Each row is a point on a landscape with many peaks, with its height.
A climber steps from a point to the highest of its 2 nearest points, and stops where none of them is higher. Distance is the straight distance between rows; heights are no part of it.
Z_385 (h 321): [  0  12 -12 -19   0  11 -10  10 -13   5 -10  15  21   7  -9  -1  13  -5
   6   0]
Z_365 (h 612): [-10  16 -19  -5  17  -5   0   3  15  -5   9 -25   9   3  15  -7   6  -7
 -24  13]
Z_336 (h 222): [ 10 -18   5   9 -17  10  14 -16   4  28 -24  35 -19 -11 -10  16  -3  35
  14 -17]
Z_567 (h 608): [-10  20  -5  -9  17 -11 -31  10   5 -40  28 -11  21  13  10   5  18 -32
   2   8]
Z_630 (h 556): [-13   5 -32  -4  -6   0  43  21 -19  39 -17 -15 -23 -18   8 -10  11  12
   2 -25]
Z_526 (h 456): [  2  14  -1 -12 -14  20 -28 -21 -28  -8 -34  31   4  17 -13  19  -1  11
   4  28]
Z_248 (h 417): [-13   1  11   5  -5  20  14  15 -23  30  -8  -9 -17 -17  13  40   5  39
  22 -27]
Z_861 (h 261): [ -5  15  19   4 -10  15 -29  10   9 -20 -10  52  -1  18  -6  47   5  22
   7  -5]
Z_587 (h 240): [ -1   2  24   5  -7  13  -1  20 -19  16  29 -22  15   9   4  19  13  19
  27 -26]
Z_228 (h 75): [-10  19  -3  11   9  -5  -1  -3  46  10   0 -11 -21  -7   9  18  -6  19
 -20  -2]
Z_343 (h 550): [  4   3 -14 -19  -3  -8  22  14 -42  19 -16 -43   1  -2   8 -23  17 -18
  11   1]
Z_965 (h 526): [ 13 -19  33  -5 -29  19 -40 -42 -24 -40 -20  67  17  23 -36  21 -23 -14
   0  34]
Z_389 (h 367): [ 13 -23  11  17  -9   7  23   4  20  26  10  30  16  -7 -18 -10 -14  23
  12 -11]
Z_295 (h 571): [ -7  21 -17 -12  -4  13 -21 -17 -31   3 -39  13 -11  -9   2  27  12  17
   5  11]
Z_543 (h 133): [  1  -1  -6   9   0  -4 -20 -42  30  -4 -17  17 -13  12   6  16  -9  15
 -26  20]
Z_647 (h 19): [  5   7  -9   3  16  -9  -8   6  33 -17  17  20  14  -2  -5  -3   4 -17
   5 -10]
Z_827 (h 293): [ 20 -33  28  10  -4 -18  13 -20 -23  -4  -4  -8 -14  -7   0 -33 -17 -19
   9  12]
Z_212 (h 736): [-13  33 -35 -30   3   7 -11  -6 -19   5 -36  -2  -3 -10  10   0  20   1
 -10  12]
Z_321 (h 329): [  0 -22   4 -14  12   8 -22  -4   7 -38  31  30  46  24 -33 -24 -17 -27
 -21  32]
Z_560 (h 384): [ -6  14  20  21   2 -17   2  -2  10   3  -4 -56 -36   4  27  12  -7   5
 -22   5]
Z_603 (h 655): [ 11 -27  12 -10  -9   9 -37 -39 -16 -43  -2  59  21  15 -35  -5 -23 -24
 -15  43]
Z_899 (h 518): [  9  -1  -1 -17   7 -13  17  18 -38  -1   9 -39  11   1   5 -39  11 -36
  13  -7]
Z_517 (h 272): [ -6   9   6   7  -7  -1  37  42 -10  18  34 -44   6  -1  10  -7   1  -3
  20 -23]
Z_624 (h 256): [  7  -8 -11  -5 -11  -3  16  -4   3  32 -14 -15   1   9   3 -10  -8  20
 -12  14]
Z_311 (h 291): [-20  18 -10   3  -2  10  29  39  -3  30  32 -37   1  -3  15  23  10  14
  19 -39]
Z_951 (h 320): [-24  26 -16  -8   3  13  19  29  11  33  12 -11   1  -7   6  36   8  33
   6 -32]
Z_16 (h 373): [ -8 -14   2  -8  23  -5 -39 -14  14 -49  30   6  33  23 -11 -12  -8 -31
 -24  43]
Z_118 (h 243): [-11  17   3 -18 -10  27  -6  36 -31  15  10  32  31  14 -16  16  13  13
  22 -23]
Z_627 (h 366): [-15  17  -8  -6  -4  29  -1  10  -6  31 -11   7  -7  -2   8  47  12  46
   2 -19]
Z_255 (h 538): [ 10 -27  -8   2   1  -6  -1 -26  42 -10  13  40  19  12 -28 -22 -16  -2
 -26  17]
Z_822 (h 525): [  5 -14   6  -7   2   2 -32 -28   5 -37   2  38  17   2 -19  -4 -11 -17
 -11  32]
Z_639 (h 178): [ -8  23 -14  -8  -1   7  -2  36 -20   7  25  17   5 -20   3  30  29   6
  37 -55]
Z_958 (h 388): [ 14  -4  19  -2  -8  15 -34 -41 -41 -15 -37  27   6  10  -5  19  -8   3
  12  25]
Z_3 (h 605): [-10  19 -39 -26   7   1  11   5 -25   5 -29 -27  -4  -6   7 -19  28 -24
  -4   4]
Z_125 (h 314): [  7 -19  16  21  -6 -24  34   0 -27  -7  -8 -24 -30 -15  15 -43  -3 -29
  16   9]
Z_197 (h 351): [  0 -13  16  26   0 -18  14 -11   6  -7  -4 -47 -41   1  22 -17 -14  -8
 -20  18]
Z_544 (h 516): [ -4 -11  -1   1  -5   8  47  20 -26  34  -7  -6 -23 -26   8  -4   6  22
  20 -23]
Z_934 (h 325): [ 16 -31  35  16 -11   4  11  -4  -1  18  10  13   8  -2 -10   1 -18  21
  18 -17]
Z_403 (h 211): [ 12 -21  24  23 -15  -4  36  -4   5  32 -10 -31 -22   6  10  -6 -20  27
  -5   2]
Z_994 (h 277): [  9 -18  40  22  -3  19   6   2  -6  22  18 -15  -1   3   7  22  -6  30
  28 -22]
Z_747 (h 441): [  9  -8  20  -3 -11  18 -46 -40 -24 -41 -25  48   4   8 -12  23 -12 -15
   4  28]
Z_198 (h 255): [  3  -3  23   7 -10  -6  11  26 -33  15  36 -51   7  10  14  -6   1   2
  26 -24]
Z_252 (h 287): [  2   8  -7 -11   2   3   0  12   1  26  -2  -4  18  12  -7 -10   3  14
   7  -6]
Z_802 (h 238): [ 16  -8  41   8   8  -5 -29 -13   8 -20  13 -16   2  14   9   4  -4  -7
   8  11]
Z_185 (h 333): [  7 -13 -11   1   9 -21  31   0 -18 -19 -11 -12 -15 -20   5 -48  10 -48
  12   2]
Z_253 (h 295): [  6  -6  24 -19   9  12 -38  -5 -20 -27  23  14  39  23 -20 -15  -8 -24
   1  30]
Z_184 (h 228): [  7   5  -1   6 -14   1   6 -30   9  17 -33  -7 -26  -3   7  24  -6  37
 -17  12]
Z_165 (h 135): [  1  -1   2   8   5 -10   3  -1  10   2 -14  10 -26 -38  15  17   8   7
  22 -30]
Z_417 (h 212): [-16  26  -1 -13  -8  16 -16  36 -22   1   4  37  15   2  -4  39  24  11
  28 -29]
Z_148 (h 463): [ -4 -20  15  17  -5  20  25   5 -29  32 -13   0 -35 -28   7  22  -1  36
  21 -25]
Z_105 (h 100): [-10  20 -11   7   4  -8 -18 -11  33 -10  -7  10  -5  -1   0  15  -2  13
 -24   7]
Z_106 (h 266): [ 10  -5   8   8 -14  11  -9 -23   0  18 -15  16  -7   8  -3  25 -12  27
   1   3]
Z_855 (h 507): [ -3  23  12  -3   9 -10 -27  13   1 -18  35 -32   9  12  17  20   8 -13
   3  -6]
Z_976 (h 426): [ 14  -9  -4  13  -2  -1   4 -10  38   7   5  31  11   6 -16 -10 -12  17
  -4  -7]
Z_478 (h 1): [ -2  10   4   5   4   1 -17  16  31 -18  15  52  16  -5  -9  12   3  -2
  15 -34]
Z_101 (h 269): [ 17 -21  20  11   7 -12 -13 -28  -4 -24   5 -11   2  -9   6 -20 -11 -23
  -6  18]
Z_378 (h 234): [ 13 -20  -3  14 -11 -15  34  -4  10  24  -4 -25 -11   9   2 -34 -19   6
 -19  15]
Z_360 (h 440): [ -5  -2   8   1  13  -2 -40 -16  14 -41  13  19  12  11  -4   2   2 -14
 -12  21]
Z_889 (h 241): [ -6  11 -11 -34 -13  29 -22  18 -17  -1  -9  36  43  38 -31 -23  -4  -3
 -14  26]
Z_142 (h 173): [ -5   1  -7   9   7  -7 -11 -34  29  -5 -15 -22 -25  -3  12   9 -17   1
 -36  30]
Z_320 (h 56): [-16  21 -18   9  13 -18  15  16  38   1   2 -17 -25 -19  11  10   5  -2
 -21 -19]
Z_193 (h 99): [ 14 -15  -6  10  -8 -16   8 -32  -5   1 -28 -10 -23 -13  14 -13  -9   2
 -13  15]
Z_323 (h 380): [  3   5 -13 -16  -4   7 -19 -19 -16  -2 -26  34  16   5 -15  -5   0   1
  -4  22]
Z_571 (h 157): [ -6  14   4  -1   5  -1  -5  20 -14   3   6   5 -11 -33  13  32  22   9
  28 -42]
Z_210 (h 45): [-14  28 -21   4  14 -11  13  33  33   9  18 -12  -1 -19   7  11  12   1
  -1 -34]
Z_957 (h 461): [ 19 -44  -2   0  -5 -13   2 -30  25 -14  23  17  19   7 -29 -36 -19 -12
 -15  19]
Z_765 (h 283): [ -6  23 -16 -25 -10  25  -6  29 -19  14  -4  26  35  27 -22  -6   4   1
   1   1]
Z_625 (h 439): [ -5  18  21  10   9 -15 -20   6  11  -9  17 -51  -7  11  27  17  -2  -6
  -7  -3]
Z_76 (h 354): [  2 -14 -18   5  15 -24  27  12  18 -13   4 -20 -12 -17   4 -39  12 -40
  -7 -10]
Z_305 (h 634): [ -8  15 -18   4   0 -20  42  31   7  13   0 -41 -32 -12  18 -21   4 -17
  -8  -5]
Z_217 (h 414): [ 20 -49  -5   7  11 -19  21 -14  18 -18  18   2   8 -10 -19 -48 -16 -33
 -14  13]
Z_562 (h 585): [-13  14 -17  -2  10 -18  13  11  16  -2   0 -50 -23  -4  17 -19   6 -16
 -22  10]
Z_455 (h 203): [-11  17 -17   3  -5  -1   5 -30  16  10 -28 -19 -25  -5  16   9  -5  21
 -37  23]
Z_216 (h 327): [  4   1  10   4 -11  14 -22  -9  19  -5 -15  43   6  13 -10  20  -1  24
   2   2]
Z_510 (h 33): [ -6   8 -23  -4  16  -5  18  31  32   2  22   5  15  -4  -9 -14   9 -23
   8 -32]
Z_182 (h 383): [  6 -22 -17  -4  14  -9  25   4  27 -10  16   0  13   0 -13 -45  -5 -31
  -8   1]
Z_531 (h 593): [-12  10 -28  -9   1  -8  38  35 -13  20   1 -34 -17 -13  13 -10  15  -6
  13 -22]
Z_944 (h 741): [ -9  -1  -3  -8  22  -8 -16   3  14 -27  26 -24  17   8   3 -19  -2 -28
 -11  16]
Z_467 (h 114): [  8  -3  -4  10   8 -11  -3 -12  -1  -4 -12   0 -16 -24   8  -3   2  -4
  -1   0]

Where does a climber stop that starts at each point below?
Z_165: Z_385
Z_560: Z_944
Z_647: Z_216
Z_627: Z_305
Z_321: Z_603
Z_142: Z_216
Z_253: Z_603

Call two points neighbours if one is among the 2 nearest of the other. Go from one point of each pair to the other, from neighbour to neighbour, staying as high as possible. Name the lowest point that can't be avoided.
Z_255 / Z_526: Z_185
Z_255 / Z_305: Z_587
Z_944 / Z_305: Z_562
Z_603 / Z_526: Z_958
